Each row is a point on a landscape with many peaks, with its height.
From any point a climber takes the steepest step (rise divided by distance) to one of its 6 nearest points. It stops when none of these is higher. Distance is the straight distance between rows; heights are no part of it.
(420): [ 78  70 111  66 130 163  92 171 151 201 133 132 199 164 119 141 170 152
 164]  (h 706)
(296): [ 75  85 106  52 115 167  76 172 159 184 133 115 175 173 135 158 160 167
 151]  (h 661)
(250): [111  66  61 134 118 138 158 174 122 156 131 121 228 150  64 122 150 158
 110]  (h 902)
(441): [151 115 137 146 125 133 142 100 126 120 110 118 127  98 118 152 104 103
 122]  (h 802)
(548): [111  68  76 125 124 145 139 190 123 157 126 123 228 160  67 115 156 151
 128]  (h 852)
(453): [124 192 163 164 131 108 108 136 152  85 105 126  75 112 202  98 111 128
 164]  (h 366)
(222): [116  98 100  93 102  90 130 143 124 143 140 131 149 150 121 107 133 133
 116]  (h 726)
(487): [126  87  91 106 115  87 150 114 120 160 151 138 141 141 105 112 143 145
  91]  (h 718)
(199): [141 196 162 193 153 115 163  90 150  74 129 123  44 100 174 141 113 103
 126]  (h 464)
(208): [149 109 105 145 128  98 138 108 136 116 146 122 142 105 109 141 118  87
 108]  (h 669)
(288): [169 223 157 168 150 127 160  69  94  83 188 196  61  99 114 147 105  84
  98]  (h 486)
(220): [111 114 116  78  94 113 108 172 129 140 142 128 157 161 125 113 127 118
 127]  (h 721)
(496): [100  78  96  99 122 115 149 143 119 182 118 144 179 154 100 111 146 154
 126]  (h 756)
(81): [130 114 120 112 105 111 117 151 127 115 139 105 148 125 120 105 122 103
 130]  (h 705)
(515): [106  92 105  77 102 108 124 152 129 174 132 145 168 172 118 108 146 147
 131]  (h 744)
(521): [132 100  99 114 109  87 126 116 128 121 151 119 153 131 112 111 131 113
 108]  (h 711)
(8): [144 216 151 177 158 128 155  68 125  74 166 152  59  96 149 156 114 104
  98]  (h 480)
(55): [168 177 152 153 142 139 147  67 110 102 165 163  72 108 135 150  99 129
  96]  (h 483)
(204): [162 119 114 161 137 123 142 105 129 126 131 122 128  93 106 149 113  81
 122]  (h 556)
(342): [132 147 170 137 125 142 125  99 118 112  77 113 113 121 136 120 115 153
 147]  (h 324)
(160): [135 116 142 136 105 136 132 126 134 114 108  94 151 110 113 122 110  96
 135]  (h 670)
(244): [ 98  73  86 128 123 129 169 143 118 186 120 134 190 139  88 114 148 157
 112]  (h 810)
(378): [ 92 128 136 109 118 159  86 190 127 130 115  79 143 144 128 122 144 118
 146]  (h 755)
(364): [180 141 147 153 145 148 156  79 110 116 138 171  78 104 121 159 100 117
 101]  (h 487)
(371): [140 191 155 165 139 128 147  72 133  80 151 136  75 100 157 136 100 138
 106]  (h 458)
(522): [163 180 207 169 153 111 132 107 151  91  94 116  26  79 187 103 117  99
 172]  (h 448)
(123): [155 186 182 175 146 104 149 105 156  83 102 107  37  81 189 118 127  99
 147]  (h 449)
(5): [ 93 136 150 122 136 158  91 168 118 125  97  83 138 135 122 120 140 119
 161]  (h 801)
(226): [106  68  89 111 138 144 130 189 123 176 127 133 238 168  78 118 165 157
 137]  (h 816)
(474): [ 92  76 104  89 129 130 130 164 123 195 122 148 205 162 103 115 158 150
 146]  (h 770)
(295): [119 168 147 125 144 138  91 127 115 102  88 128  94 142 174 113 121 174
 173]  (h 548)
(528): [163 120  93 162 145 108 140 101 125 118 142 143 129  97 109 157 123  76
 103]  (h 615)
(197): [ 88  83 107  74 124 142 111 169 133 201 123 146 191 172 108 133 156 145
 150]  (h 752)
(122): [190 170 161 167 141 149 151  79  99 118 160 201  70 103 116 151  99 103
  94]  (h 488)
(374): [153 144 162 144 132 141 154  73 117 112 116 134  94 101 136 136  95 152
 115]  (h 250)
(564): [ 87  99 112  59 106 172  64 200 164 148 138  87 145 173 138 137 154 160
 137]  (h 737)
(173): [ 93  97 116  56 107 141  92 174 138 175 137 128 158 181 135 137 152 153
 146]  (h 723)
(344): [130 192 158 175 137 106 138 110 152  79 119 120  60  92 185 119 112 124
 144]  (h 420)
(248): [137  97  84 114 118  79 142 114 124 131 149 127 140 134 109 119 144 129
  83]  (h 708)
(572): [140  96  80 130 127  89 148 110 118 137 159 142 128 137 102 124 152 136
  78]  (h 704)
(274): [138 117 117 129 107 103 128 129 134 114 131 109 144 110 116 125 118  93
 115]  (h 694)
(103): [171 137 149 156 144 147 156  76 118 125 127 155  96  99 124 159  96 118
 107]  (h 438)
(162): [120 127 154 127 122 147 122 136 112 122  92  87 133 121 120 114 123 117
 148]  (h 709)
(108): [ 93 119 125  87 117 172  71 200 146 128 135  81 143 161 144 128 154 135
 132]  (h 771)
(180): [182 120 127 168 140 132 151  89 111 131 132 164 105  90 112 173 106  90
 118]  (h 535)
(164): [ 98 134 156 118 159 161  94 140 114 122  80 101 113 147 132 124 138 149
 163]  (h 796)
(151): [122 189 148 152 130 119 100 135 136  81 113 132  82 128 196  99 110 155
 168]  (h 285)
(446): [129 176 158 146 128 113 121 100 127  82 116 120  90 118 173 112 105 172
 144]  (h 31)

Where does a climber stop that starts at each point below?
(521): (250)
(453): (5)
(248): (250)
(496): (250)
(342): (5)
(446): (5)
(474): (250)
(151): (5)
(199): (441)
(122): (441)
